Each row is a point on a tangle of strands that fork, close into loops and nearly touch. The rows are in no order.
Points whose rows are less than 88.6 apart are linked; no others are. Some points are linked to none.
J38: [-31 -15   2 -12 -23  10 -11   7   6  19   2  13 -14  -6 -39  -3 -17   7
 -19 -26  -3  12   5  30  -5  24 -17   0  14 -13 -25 -20   7  32]
J403: [-16  -6  12  27  -1   6 -17  26  18 -12  15  19  -9  30   8   0  18  -7
   2   9 -14  21 -21 -21  10  25  14  -3 -19  -3  -4  15   1   6]
J317: [-37  -8  -4  23  -5 -26  25  10   0  -7  -5 -22   6   4 -15   2  23 -23
  26   4  20 -17   9  29 -23  -8  16 -19  -1  -8 -12   1  12  30]
J864: [ 16  16 -12   0   2  -8  25  -5  -8  -6  14  13  13 -38  11  27  12 -36
   8   3 -30  13  -8  -5  14 -34  -7  15  20  12  30   1   8   9]
J421: [ 10   1  20  18 -22 -10 -15  21  33 -31  13  22  -4  -9 -11  17 -17   1
   3   9 -21   9   1 -18  -4  19  36  17 -12  -8  14 -16 -35  16]
J695: [-25   4  10  -8   7 -13  16 -10 -16  20 -21 -36 -13 -10  -1 -19   5  17
  18   8  32  -9  19  12 -25  -8  15 -20  17   9 -13   0  30   3]
J915: [ 14  10 -20  28   9   8   8  15 -30   0   4  17 -16 -19   0   3  -1 -34
 -18  22  -7  -1 -15  -5  21 -16 -21   1  -1  24  35  29 -25 -30]
J742: [-10  29   8  11  -4  -1  15  24  28   8  -4  20 -11  15  -7 -21   1  19
  20  -7  32 -17  10 -21   7 -13  28  -2   0  14 -23  34 -17  35]
J556: [ -3 -24 -25  27  -1  14 -19  -2   7 -23 -30  10   7  25 -13 -23 -19   9
 -22  -5  -1 -15  -9  26   5  21 -17 -17  -3 -31 -16 -26 -10 -23]
J70: [-11   6   5 -10   2   6  25  21  12  13   6  18 -15  -6  -8  -7 -21   9
 -26 -24  -7   1   9  10  16  -7 -15  11 -23 -21 -16  10 -23  27]
J621: [  7  17  -9 -18 -37  -6  22 -15 -18  11  12 -12 -13  27 -39 -23 -26  -4
   6 -11  26  -3  21   6   8 -16  15   3  16  32  -4  -5 -28   9]
J942: [-14 -13  17  -8 -20  -9 -35   9  11   5  -3   2  -6 -42  -7   6   0  -2
   8 -15 -40  30  -7  -7  -4  22   5   9  13  -6 -10 -29  30  21]
J428: [ -8  10  -6  63   6 -14  17  22   3   3   2  17 -12   4  -8 -17  -3 -13
   4  20   6 -14   4  -9  -2  12  30  -2  14  -8  -2  11 -24  16]
J210: [ -2 -15  39 -23 -31   3   0  -2  -8   2 -11 -29 -20  23  -9  19  22 -24
 -16  11 -17  29  -9   3 -20  23 -19  12 -26   9   0  22  -4  21]
J560: [  3  18 -15  -9  -9   4  24 -26  -6   3  13  -9 -15   5   1  -4 -12   5
  12  -2   8  -9  12   1  15 -17   0   2  20  16  20   7 -12  -2]
J912: [ 11   7 -20  -4  32  11  11   3  20 -17  13  35  14 -18  10  30  -5 -10
 -10  13 -10   1 -11   1   8 -22 -19  28  18   4  21  13  -1  13]
J531: [ 14  27  -3  13   2 -13  27   1  10 -19  16   0 -18 -32  14   4  -6 -16
  13  -2 -48 -22  12   2  23 -29 -18  15  15   1  23   8 -11  10]
J568: [  9   8   3 -31  32   2  10 -16  19  -4   6  12  29   6  28  13 -19  32
  -5 -11   3 -16   3  -4 -33 -18  -8   1 -19 -18 -31 -13  14  11]
J504: [  1  -2   5 -38 -32  -6  35  -8 -23  12  -3 -12   9  10  -2  -5  18 -10
  -1 -31  -5  44 -25  15   9  -3 -11   1  -4   9  22  -6   5   0]
J879: [ 22  11  16 -10  -2 -26 -12   1  36 -35   5  17  17  -2   2  31  17   8
  17  12   2   0  15 -22  -9  -4  36  22 -16  -6  -1   5 -22  13]
J411: [-10   9   8   4  21   6  -8   2   4  -4  18 -16 -17  24  26   4  32 -21
  18   8   3  -9   1   2  17 -10  -5 -13  -3  29  12  39  23  -6]
J327: [ 16  -9 -11   1   1  -4  12 -19  21  11  11   3  35 -13  -2  25 -18  10
  -2   7  -7   3   9   8 -17  -8  -8  11  39 -15  -3 -35   6  25]
J288: [ -1  12   2  24  21   1 -20  13  14  -7  -1 -21 -28 -10  21  -9  13  -1
  13  -5 -10 -30   6   3  18   0   6  -5  17  13   3  21  44 -24]
J220: [-24 -24   4 -17 -26  -4   7 -23 -15  -7   0  -4  20  15 -19  28 -18 -10
 -11  -5 -10 -10   0  48 -15 -25 -30 -14  11   7 -19 -15  28   9]
J287: [ 15  -9  -5   3  40   6 -11  -3  -2   5 -12  13  29 -20  15  22   2   0
 -34  36  12  -3  -3 -19 -25   7   1   5 -12 -10   3  -6 -12 -23]
J124: [ 11  -3  14  27  18 -14 -11   1 -12  -5 -26 -25 -12 -14  29  -6  11  -8
  -8  24 -13  -9  -2 -33 -11  29  15   4 -18   2  17  14  -3 -44]
J629: [ 23  23  -2  25  -9  -3 -17   7 -32   5  11   1   1  -9   7 -12   8  -7
  15  26   7  16 -24  -9  14   6  19  -6  20  45  30   2  -8 -42]
J426: [  3   3   2   2  17  10  28   2  10  17  15  22  13  29  -8 -25  -5  22
  16 -16  29  14  -1 -12   9   9  23   5   6 -13  -9 -15 -17  17]
J96: [ -3 -26   8 -19  42  17   3  -2 -10  26   1  -4  19  18  21   2  19  27
  -3 -35  15  -1 -13  13   6  -1 -37 -17 -16 -25 -32  23  41  -4]
J219: [ -3  -2 -22  -9 -12  24   6 -17  15 -40  -1 -10  19  27   0 -10  31   4
  16 -13   7  -4 -26   2   8 -12   5 -12  17  -1  32   3  21  12]
J753: [  0 -11  17 -23  15  35   5   9  -1  -4  -5  -2  -3  31  20  -4 -20  35
 -30 -26 -38   4 -15  -8  10   1 -34 -11 -41  -5  -2   5  23  -7]
J575: [ 11  35  21   5  -6  -8  -6  18   1 -10  27 -25   2  13  20  -3  33  -5
  36   0   8 -11  -8  -3  16  -9  20 -16   5  50   3  27  19 -28]
J555: [  1   5  -1   3   6  -9  -7  -5  29 -15  -3  -8 -15 -42  13  12 -15  -6
   2 -11 -58 -26  23   3   3  -6 -17  22  23   5  17   2  26   4]
J333: [ -8  14  13 -10  -6 -21  -2  -7  15  -8  15   4  -2 -11   7   6  -9   1
  13   6  -3  -6  26  -7  -6 -15  37  11 -10  -2 -15  -2   3   9]
J61: [  1 -17 -22  11  24   5 -35   0  32 -34 -34  13  22 -36  -2   1  30   3
  -2   0   4 -10 -21   7   6   0 -15  -2  15 -34   7  -2   8  -3]
J33: [ 18  13 -27   5  36  10   7  22  26   3  10  34   1 -12 -16  -8 -11   3
 -20  -3  17   1   1  -5  13 -27 -19   8  21 -12  16   9 -11  18]
J743: [-10  18   0  -1   1  -4 -18  17   2   9 -19   1 -26 -33 -18 -33  -4  21
  -1  11  -6  -6 -15 -36  13 -15  22 -11  10  60  13  17   4 -14]
J917: [ -5 -21  -8  -9  22  -4 -23  -7 -14   6 -38 -20   0 -39   4   3  33   2
   7  11  43   1   4  18 -16  10  -5 -10  28 -16  -3   4  28 -18]
J762: [  7  -2  -1   7   9  -2  30 -10  15   9  18   0  16  19   4  25 -29  23
  -4  22   0  16   6  -5 -37  11  17  17  17 -11   6 -16 -17  38]
J5: [ -1  -8  -4  -3  17  -2  -5 -18 -19  -1 -15 -10  31  -6  21  19  31  -2
  18  23  50  -7  -3  28 -28  -2  -1  -2   2 -21 -14   2  11 -19]
J977: [ -6   6  -7   1   4 -17  18 -19 -41  10   4  15  19 -28  -7   7 -32  -9
  -4  14   1  -1  16  -8 -14 -34   7  -7 -18  10 -16 -24 -15 -25]
J847: [-20   5  -4  -4  -6  17 -25  13  22 -14  13  15 -19  11 -16 -11 -13  19
  14 -12 -20   1 -12  -6   9  10   7  10  14  33   2  -7  19  23]
J34: [-11  -4  12  11  11 -10  25 -19 -23   0  43   9  15  44   7  25  -6 -28
  15  -1   8  -8  -3  34   0 -20  -3  -8  -5  11 -17   1   8   2]
J562: [ 25  -2 -10  23   0  -3  -8  11 -19  -5   0  23   9 -24   3  -1  19 -25
  -4  16   4  23 -25  -9  28   1   1  -2   6   1  35  -2 -19 -30]
J147: [ 20  -4   1   4 -26   8  12  -2   5 -13 -12   8   5  43  -6 -10 -13   5
 -17 -33   2 -13   6  12  20   6  -8   5 -22 -36  -1 -12 -45   3]
J897: [-25 -22  20  -1   1   8   7   9 -16  12  -3 -26 -16   6   5 -20  12  17
   8   7   0  31 -26 -20 -21  13   3 -24  -4  13  -2  19  34  19]
J685: [  7 -12  18  -4  20  -3  10 -15 -33  27   7 -34 -15 -10  30  -4   7   7
  11 -37   2  -9  13  -5  10  17  -6  -3  11  -4 -15  14  51 -31]
J650: [  6  10 -10  16  11   8 -25  -8  20 -34  19 -14 -11  13  12  -7  -3   6
  33   0  -6 -33  10  12   4   2   6  -2  20  27  10  -6  21 -31]
J913: [ 19  13   8   7  18  12 -29  23  58  -4  12  -5 -16  11   7   6   1  24
  -2   1   6 -26  11 -22  -6  22  14   5   2   4  -3  22  -9   9]
J134: [-26 -11  15 -23 -40  10 -40  18  15  -2  -4   9 -19  -7 -27  -2   3   0
  -5 -10   2   5   8  24   6  22  -5 -11 -31  -4 -30  -6   1   5]
J509: [-15   1  14  -8   2   3  -1  -6 -10  31  12 -31 -33  36   0 -22   8   8
  15  -8  24  -8  22   0   5   2 -11 -18 -21  13 -31  31  13  -3]
J116: [-21 -19  -1  -5  33  15 -12  -1  -7  20   2  -9 -15  27  -1 -16  -1  24
   5 -14  29 -21   7   1   6   6 -13 -28 -15 -14 -40  14  30 -11]
J890: [-24  -3  -9  13 -12 -18  26  14 -20  -3  -6 -11  -4  -6 -21 -17  25 -28
   9 -14   0  -9 -15  23  -2 -12  -9 -28  -2  -4  14 -13  -6  -3]
J117: [-11  17  16  -9 -16 -21  22 -13 -17   2   3 -20 -22 -10  13  15  -9 -20
   2  28 -15   5  13  -8 -28  -9  14   4 -25  12  -1   7 -15   9]
J218: [-14  11  19 -13  16 -16  16  -2 -28  39 -10 -29 -21 -45  21  -9   7  17
  10 -13   5 -12  16  -7 -11   7  11  -4   4  23 -15  10  52 -15]
J606: [-10  -9 -11   6   0   9   3 -14 -29   2   5 -11 -33  15 -16 -18 -29 -21
 -20  -4 -17 -25   4  28  18  -4 -30 -12   2  16  12 -10  -7 -30]
J512: [-12  -2  17  13  -8   6  -7 -11   4 -15  11 -23 -14  26  -4   1 -22  12
   6   0 -17  -6  10  -1 -28  32  18 -10  -3  -6  -4 -20  -1  -8]
J690: [ 16   3  -7  -8  11  -6  20  12   9  -5   3  25 -12 -17  -2   4 -38  -4
 -42   1 -38  -1   3  -7  13 -20 -19  26 -22 -15   7  -4 -31   0]
J633: [ 22   4 -21  -7  49   2  13 -10  25   1  16  24  23 -16  13  14 -26  35
   6  -9  -4 -19   6  -3 -28 -11  -7   3  21 -12   5 -34  12   8]
J628: [  9  -4  10 -18   5 -16   0  -5  21   1 -12   8  15 -24  10  -5  -3  27
 -15  -9 -23  29 -18 -40  -9  22  16   6  -6 -34   5 -25  -1   7]
J637: [  3 -12   9 -13  -6   9 -36   7  20 -17   4  17  14  30  -3  22 -10   2
 -29   9 -10  11  -6   8 -17  16  -7  10 -13  -8 -19 -11  -3   1]
J668: [  9   1  23  -9   5  -9  -9   1  -1  17  -5 -20 -18  -6  32  13  41 -31
  -3   7   6  -4  22  -3   4   0  -2  18 -42 -14  -8  33   1 -16]
J139: [ 16  13  15   5   6  16  -3   0 -53  42  16 -11   0   3  33  -4  12  -5
   8  -9   9  13  -2 -31   5  18   9  -3  -5  34  14  18  31 -46]
J166: [-21 -15 -12  -4   6 -11  12 -13 -18  14   6  26  27 -32  -8   1 -26   0
   0  16 -11  15 -14  -3  -8 -26  -7 -20   4   8 -20 -36  16  12]
J238: [-15  -5  -1   2  -5  -8 -32 -10 -16  -8   5  -6  -8 -24   3   2 -17   2
  16   5 -21   0   5 -11 -25  10  24  -7   6  19 -15 -41  39 -30]
J797: [  7  -2   6  20  20  -8  -5  10 -40  -4 -21 -16   6 -32  35  14  43 -15
  14  16  14  -6 -13 -20 -11  12  11  -6 -12   1  20  19  20 -31]
J190: [ -3 -21 -30  11 -24  -2 -33   4   3 -10 -21   8  17 -24 -36 -18  11  -1
  10  -8  -2  20 -11   2   5   6   3  -3  42   2  15 -23   6  15]
J429: [ -8  -4  -4 -26  23  16  23 -19   2   5   4  13  30  15  19 -10   7  28
   5 -24  18   1 -15  13   6 -22 -15 -16  -8 -23 -23  -8  20   0]
J819: [-32   2  14  -9 -10  20 -17  29  15  -6  13  22 -28   0 -24  18 -22  -6
 -20  -9 -12   1  15   9  13   2 -11   3 -40  10 -25  19 -15  23]
J80: [  3 -16  -3  25  -2  -8 -27   3 -17 -12 -24 -36 -23  -3  11  -7  14 -11
  -3  11  14 -11   1  16   2  34   8 -11  -7 -23   2   2   5 -45]
J29: [ -5   9 -29 -23  -7 -12   7   5 -25   1 -13  13   8 -49 -13  -9   9  -2
   8  14  16  16 -16 -19   6 -40   9 -15   4  29  15 -11   0  -6]
J409: [  3  -3 -22  17 -10 -20   2  -6  -5   7 -20   7  20 -26 -16 -26  -9   9
   5  -6  17  -2  13   4   2   1  12 -16   9 -36 -12 -36 -22 -13]
J472: [  8 -13 -10 -16 -11  29 -12   8  25 -46  -4  -6  17  47  15   2  20   9
   3   6  -8  23 -31 -22  -5   4   9  -7 -13   0  23  14  -5   5]
J524: [  1  -2  30 -13 -10  13 -10   1   9   4   6 -32 -13  31  27  16  27 -11
   2 -11 -10   5   6  -6  -2  16 -16   3 -39  -6 -11  37  -7   9]
J173: [ 21   9   5  20 -27  12  -6  18  22 -20   4   8 -20  25 -31 -14 -26   4
 -11 -15 -16   6   5 -20  12  21  32  22  -5  -1   8 -11 -41  13]
J494: [ 24  30   8  -4  24  -1  12  -1 -10  46  15  19  24  -2  25   0  15  14
  26   9  45   5   9  -7  25 -20   7  23  14  18   1  24  -9  -3]
J805: [-26  -2  32  19  -1 -24  18  -9   4  18  17  -9   6   5   7  14  16  -8
  25  -5  17  -6  26  30 -11  19  14  -7  -4 -35 -29  -1   3  18]
J199: [ -9 -16   9  18 -16   6   7  -3  -4 -11 -18  -6  13  32  -2 -11  -2  20
  -8  -7  -9   3 -10  15 -13  27   7 -14   3 -38 -11 -18   4   4]
J791: [  7 -18   0   5   8   0 -34  10 -35   7 -33 -41 -24 -22   6   8   5  -8
   3  11  17  -7  14  11  -8  27   8   2  18  11  -3  13  37 -36]
J445: [ 12   1 -10  13  24  14 -22  29  33  16  20  37 -16   2  -1  -7   4 -18
 -16  -6   7  -3   3   8  34   7 -31  18   6  -7  -1   4  -5  -5]
J365: [ 17   7  25   3   2  -2  14 -14 -26  12  33 -19   1  30  35   1  10  -8
  26 -28 -12   1   2 -17   8  15  11   3  -6  19   1   9  37 -26]
J614: [-18   1   9   0   9 -11  13  11  30 -11 -11   4   2 -32   0  -4  14  25
 -11  -7 -16   5  -3 -30 -16   5  18   2 -20 -36  -3   4  -9  36]
J840: [ -3  -7  -5  12   0  -1   1   2 -18  17   8   6   5  22  -4  -7  23 -16
  15   9  33  25 -16  10  14   6  -1  -9  16   7   0  15  -1   4]
J386: [-24 -27  24  -9 -24   6 -20 -13 -16   2 -11 -27 -14   2  -6  10 -28  10
  -2  17 -13  13  16   6 -40  32  15  -3   3  11 -19 -30  21  -8]
J644: [ 21  -7 -22   6  11  21  -6  -7  30 -19 -11  12  20  32 -14  -8 -24  21
 -13 -16  12 -17   5  25  -2   8 -19  -1  25 -33   1 -37  -6   5]
J660: [-11 -10 -24  37   1  15  -9   0  -8 -28   4  -5 -15  13  -1 -17 -23  -9
  -3   9 -22 -24   1  22  20  16 -15 -17  -1  -9  13 -26  -1 -42]
J607: [-15  10   9  10 -18  -8  37  -2 -29  -3  -5 -18 -29  10 -12 -20 -18  -7
 -12  16 -24  16  -1 -13 -24   2   4 -15 -29   5  -1   1 -33   6]
J84: [ 14  10  13  15  23 -10  -6  13  14  22   4  10  -5 -19  23   7  22 -22
 -26   1   0  -7   8  -1  26   2 -19  13 -10 -14   4  17  -2 -16]
J156: [  2  15 -22  29  -1 -17   5  -4   4 -32 -12 -13  14  -2   2  -4  26 -10
  23  34  26 -39   3   4 -10 -21  25  -7  16   8  19  17 -23  -1]
J976: [  0   7  20 -30 -38  -8  18  -6  -6  12 -13  -4 -13  21  -8 -14  16  -7
  -6 -27  -1  24  -3  -5  22   6   0   2 -20  -8   1   6 -24  18]
J119: [-20  -1 -21  15 -14   1 -32  -4   6 -29   2 -11 -26  -7  -8  -5  -6  -5
  11  12 -33 -32   8  16   1  -3   6   6 -10  20  16 -13   0 -25]
J158: [-15  17  -3 -32   3  -4   2  -5  -6 -13 -12   3 -11 -28   3 -22  -4  23
   2  15  15  -4  -3 -37  -3 -24  27 -21 -15  28   4   3  -5   1]
J89: [-21 -18 -38   3   6  13  14  -8   1 -20  -4  22  21 -22 -20   3  -6   1
   0  15 -11   4 -21   2   5 -38 -19 -19  17   1   5 -14   6  24]
J596: [  5  -4  -5 -22   3   1   7  -7   4 -12 -12  24  22 -24   7   9 -29  22
 -32   4 -35  11 -17 -14 -10 -13  -7   4 -25  -9   4 -16 -10   9]
J756: [ 24  12 -11  -6 -26   6  11   3   4 -20 -19   8  -4  43  -7 -20 -11  13
  -4   4  -1  25 -15 -30   0  -3  20  17  -6  -6  13   0 -38  18]
J693: [  1 -22  -6   8   5   2 -42   6  18 -12 -20  18  11  -7  -4  10  18 -21
 -21  16   1  17 -17  15  -3  28 -11   1   2 -18  -1  -5   3   0]
J299: [ 23   9  26   5   3  -8  27  -1  11   4  21   7  14  36  18  23 -11  12
  12  13   7  26   7 -10 -20   6  25  42 -14  -4   5   7 -33  30]
J444: [  1  -4 -27  28   2 -17  11 -11 -16   6   8  -1   3 -21 -12  -7 -40  -8
  -9  14   2 -20  19  15   0 -11  -2 -12   0 -14 -18 -39 -28 -20]
J157: [  1 -10  -5   8  26  18   5  -7 -31  -7  -6   8  29 -30  29  14  24  -6
  -1  14 -17   9 -33 -14  -7  -4  -6  -9   3 -15  27   8  23 -20]
J818: [ 30   1   0 -10  28  -8 -20 -16  -5  14 -25  14  42 -40  21  21  27   0
   3  17  28  12  -7 -17  -3   3  -4  17  -8 -23  17   8  -9 -19]
J891: [-18 -18  16 -15 -12  17 -24 -12   8 -18   1   5   8   7  -6  34 -22   5
 -35   7 -20   0   1  29 -17 -10 -33  -5 -25  -8 -31 -11  21   1]
J824: [-11   6  -7  -5 -40   2  -5  -9  10 -23 -19  -2  -9  -3 -34   3 -24 -10
 -22  -1 -17 -15  12  20  -7  -3   4   4  -7 -12 -14 -15 -35  21]
J591: [-12 -27 -27  15 -26  -8  13  11 -18  -4 -15  14  13 -15 -41 -17   6 -27
   0  -8 -15   8 -18  20   7 -18 -22 -14  26   6  21 -19   4  23]
J741: [-25  -5  18  -1 -43  14   2   3   4   3  -3 -21 -39  19 -36  18 -21  -9
 -24   9 -21  -4  11  29 -13  24 -12  11  12  16   6  23 -20  39]
J933: [  1  13  29 -11  15 -11   9  -4 -14  58  26 -30 -21   8  18 -14 -11  15
  12 -31   2  -9  33 -13  13  17 -10   2 -12  11 -23  12  17 -18]
J859: [  1   8  -1 -27 -39   2  18 -10   1  22  11  18   1  20 -39  -3 -20  14
   1 -13  18  34  12   0   7   6   6   9  32  14 -14 -10 -14  34]
J67: [ 19  21  -3  39 -11 -34   6  23   4  -6 -10   6  -2  -1 -11 -13  15 -18
   9  38  24   0   9  -5  -5 -14  30  -4   8  12  -2  26 -44  -4]
J348: [ 13   3  -6  26  -6  -5  28   6   1  21 -19  16   8   7 -28 -23 -21  14
  11 -15  14   2  11  -8  -1   1  29   2  10 -26 -17 -25 -36  28]
J677: [ -7  11  -9 -14 -28 -40   0   6 -14  -6   3 -16  13 -36 -22  -4   5 -13
  24   1  -5   6  -2  -5 -13 -37  25 -12  13  23  -3 -30  16   2]
J8: [-13  -3  20 -32 -26   7 -43   6   9  12  -8   4 -29 -37  -6   7   9  -7
 -11 -15 -20  11   7   9  20  12  -4  14  -5   3 -24  -1  31   0]
J292: [ 26  13  -5 -11  20   9 -13 -10 -24   0  -5  26  32 -55  23  18  30 -15
  18 -12  14   5 -18 -23   6  -7 -13   1  17  -6  27  -1  27 -31]
J402: [ -3 -12 -19  -6  26  30  -7 -17 -26   2  -2  11  -7  11   3  19 -25 -15
 -33  14 -11 -15  -1  16   2  -5 -46   0   7  20   4   8  14 -23]
J965: [-18  -7  17  -3  16 -22  14 -13 -30  25 -13 -34  10  12   9   0  14  -4
  30   2  54 -11  16  32 -26   5  -5 -12  -7  -3 -25  -6   9 -22]
J49: [  9  34  14   1   5 -31  15  -6   3  32  22  16  11   5  12  -1 -13   3
  24   7  26   6  32 -15   6 -27  25  17 -12  10 -21  11 -24  -1]
J546: [ 17   0 -23  -7  10  -2 -15 -14  12 -30  -5  12  29  -3   4  -6  19   5
  23  -7  13  -2 -18  -3  16 -11   6 -12  20 -20  17 -15   1 -11]
J990: [ -4   8  -2  54  15 -24   5  28  19  -4   3  27  -6 -27   6  -8  13 -31
  -1   3 -13  -8  -5  -3  33   2   2   4  -4 -12  10  18 -23  -1]
J798: [ 12  -2   2  -3   3  20  11 -11   4   1  15 -14   0  66   3 -16 -24  25
  -3 -28   9 -24   9   3  18   8 -19  -8 -36 -22  -8   1 -21 -17]
J263: [-12   9  -6  19   3  19 -11  27  50 -19  -6   9 -18  19 -15  -3  11   8
  -4  -3   5 -30   2 -16  18   3  20   6   2  -1   0  42 -16  31]
J868: [  9  14  11  -4  17   7 -22  21  47  11  16  -3 -35 -25  13   8  -5   6
 -17  -7 -27 -33  21  -8   3  18 -14  23   9   3  17  19  14   2]
J473: [-26 -11 -10   1 -26   1  21   2  -6  11   6  -9 -19  -3 -37  12 -22 -14
  -7  12 -20   6   9  18 -12 -14  -8   0  19  25  -1  -5   0  45]
J523: [-23  -7  13 -32 -51   4  16   4 -10  -7 -26 -17 -14  15 -26 -10  13 -10
 -17 -10 -13  36 -12   5 -19   1 -10  -4 -22   1 -10   5 -12  39]
J625: [ 12  38 -11  -6  -6  -2   4   3 -24  -6  18 -11 -15  11   6  -5  -7  -1
  31  14  21  -6  -6  -2   8 -23  19  -5  18  57  23   9  -5 -30]
J725: [-13  -8  23   0   9  -3  16  -4   6  38  17   3   9  41 -11   0  -4  16
   8 -18  32   0  16  17  -1  16  -6   9  -5 -23 -33   2 -15  21]
J816: [-34 -22  -5 -18 -26  -1  28 -12   1  12   0  -3   5  13 -38   1 -17   3
 -14 -23   0  -7  -9  28 -18  -7 -23 -15  25  -5 -11  -6  11  40]
J960: [ 52   8  -3  -9  37  17 -13  -7  -2  32  13  16  19   2  34   7  -2   1
  -6 -14  28  -3  13  -2  17   5 -21  24  15 -10  14   3  -1 -38]
J64: [ 30   8 -29 -17  -8  20  12 -11  22 -17   3  17   6  26 -18  -2 -24  15
 -15 -17   9 -20  16  16  20 -16 -13  17  19 -16   3 -12 -41  14]
J172: [  0  -4 -11 -39  -2  13 -20   7   8  -3  -5  24  -1  -2  -7  -2  18  -4
 -15  11   5  28 -25 -25  25 -17 -12  -3  -3  25  10  16   9  15]
J353: [ 11  -1  -8   2  11  11  -7   5   9 -23  29  19   8  35  23  -9   0  -5
  -2   9 -12  22 -32 -32  11   4  16   4 -16  18  20   5  -6  -7]
J980: [ 28   3  -9 -14  29  35   0 -17 -38  26  -4  -1   9   7  21  13 -20   4
 -29   7  10 -14  11  -8   2   4 -37  15  -2  10   9   6  -2 -41]
J640: [  1 -21 -15  14 -28 -14 -24   2  -2  -7 -18 -22   6 -10 -17   2  27 -28
  -2  23   1  15  -3  11 -13  16   7   5  24   1  13  -3   4   9]
J893: [ -3  -8 -16 -19 -12 -17 -24 -17 -13  -9 -16 -24  12 -57 -10  -4  -6   7
  18   9   6  -8   7  -6 -17 -12  13 -12  27  16   7 -40  19 -18]
J842: [ 24   2  24 -10  -3 -25   6  -4  24   1  11  21  32   8  26  29  20 -10
   6   3  -4  24   1  -3   0   6  21  33 -15 -28   4  -5 -12  17]
J345: [ 14 -11  -8 -17 -36  -4  30  -6  -7 -14 -16 -30  14   6 -16   3  30  -7
   2 -19 -28  24 -29  19  -2   3 -11   0  15  -6  38  -7   1  29]
J26: [ 17  -4  -3 -20  15  31   3   3   9  12   7 -13   3  46  23  -2  -7  22
 -34  -4  -5  -7 -10 -15   1  -1 -40  -3 -38 -13  -7  22 -12  -4]

A piece is all that can be reached along the links. How many separate loops has the piece of each point below (a circle has one, a figure eight two, a Y none), and how many tips (points with one link)?
J625 | loops 0, tips 5
J70 | loops 1, tips 4
J218 | loops 0, tips 5
J345 | loops 0, tips 3

A fork is a point with three links, a tip a point with one. Leave the first point through the second and follow the links. Name the first fork or tip that comes.
J317, J805 | J591
J292, J157 | J685
J84, J445 | J742
J695, J965 | J287
J743, J158 | J556
J263, J913 | J84
J685, J933 | J879

A tip is a point with one link. Name the tips that can be reached along the links from each point below, in the order of the rows.
J299 | J287, J139, J494, J607, J756
J8 | J403, J942, J614, J741
J562 | J915, J753, J743, J859, J960
J524 | J742, J156, J345
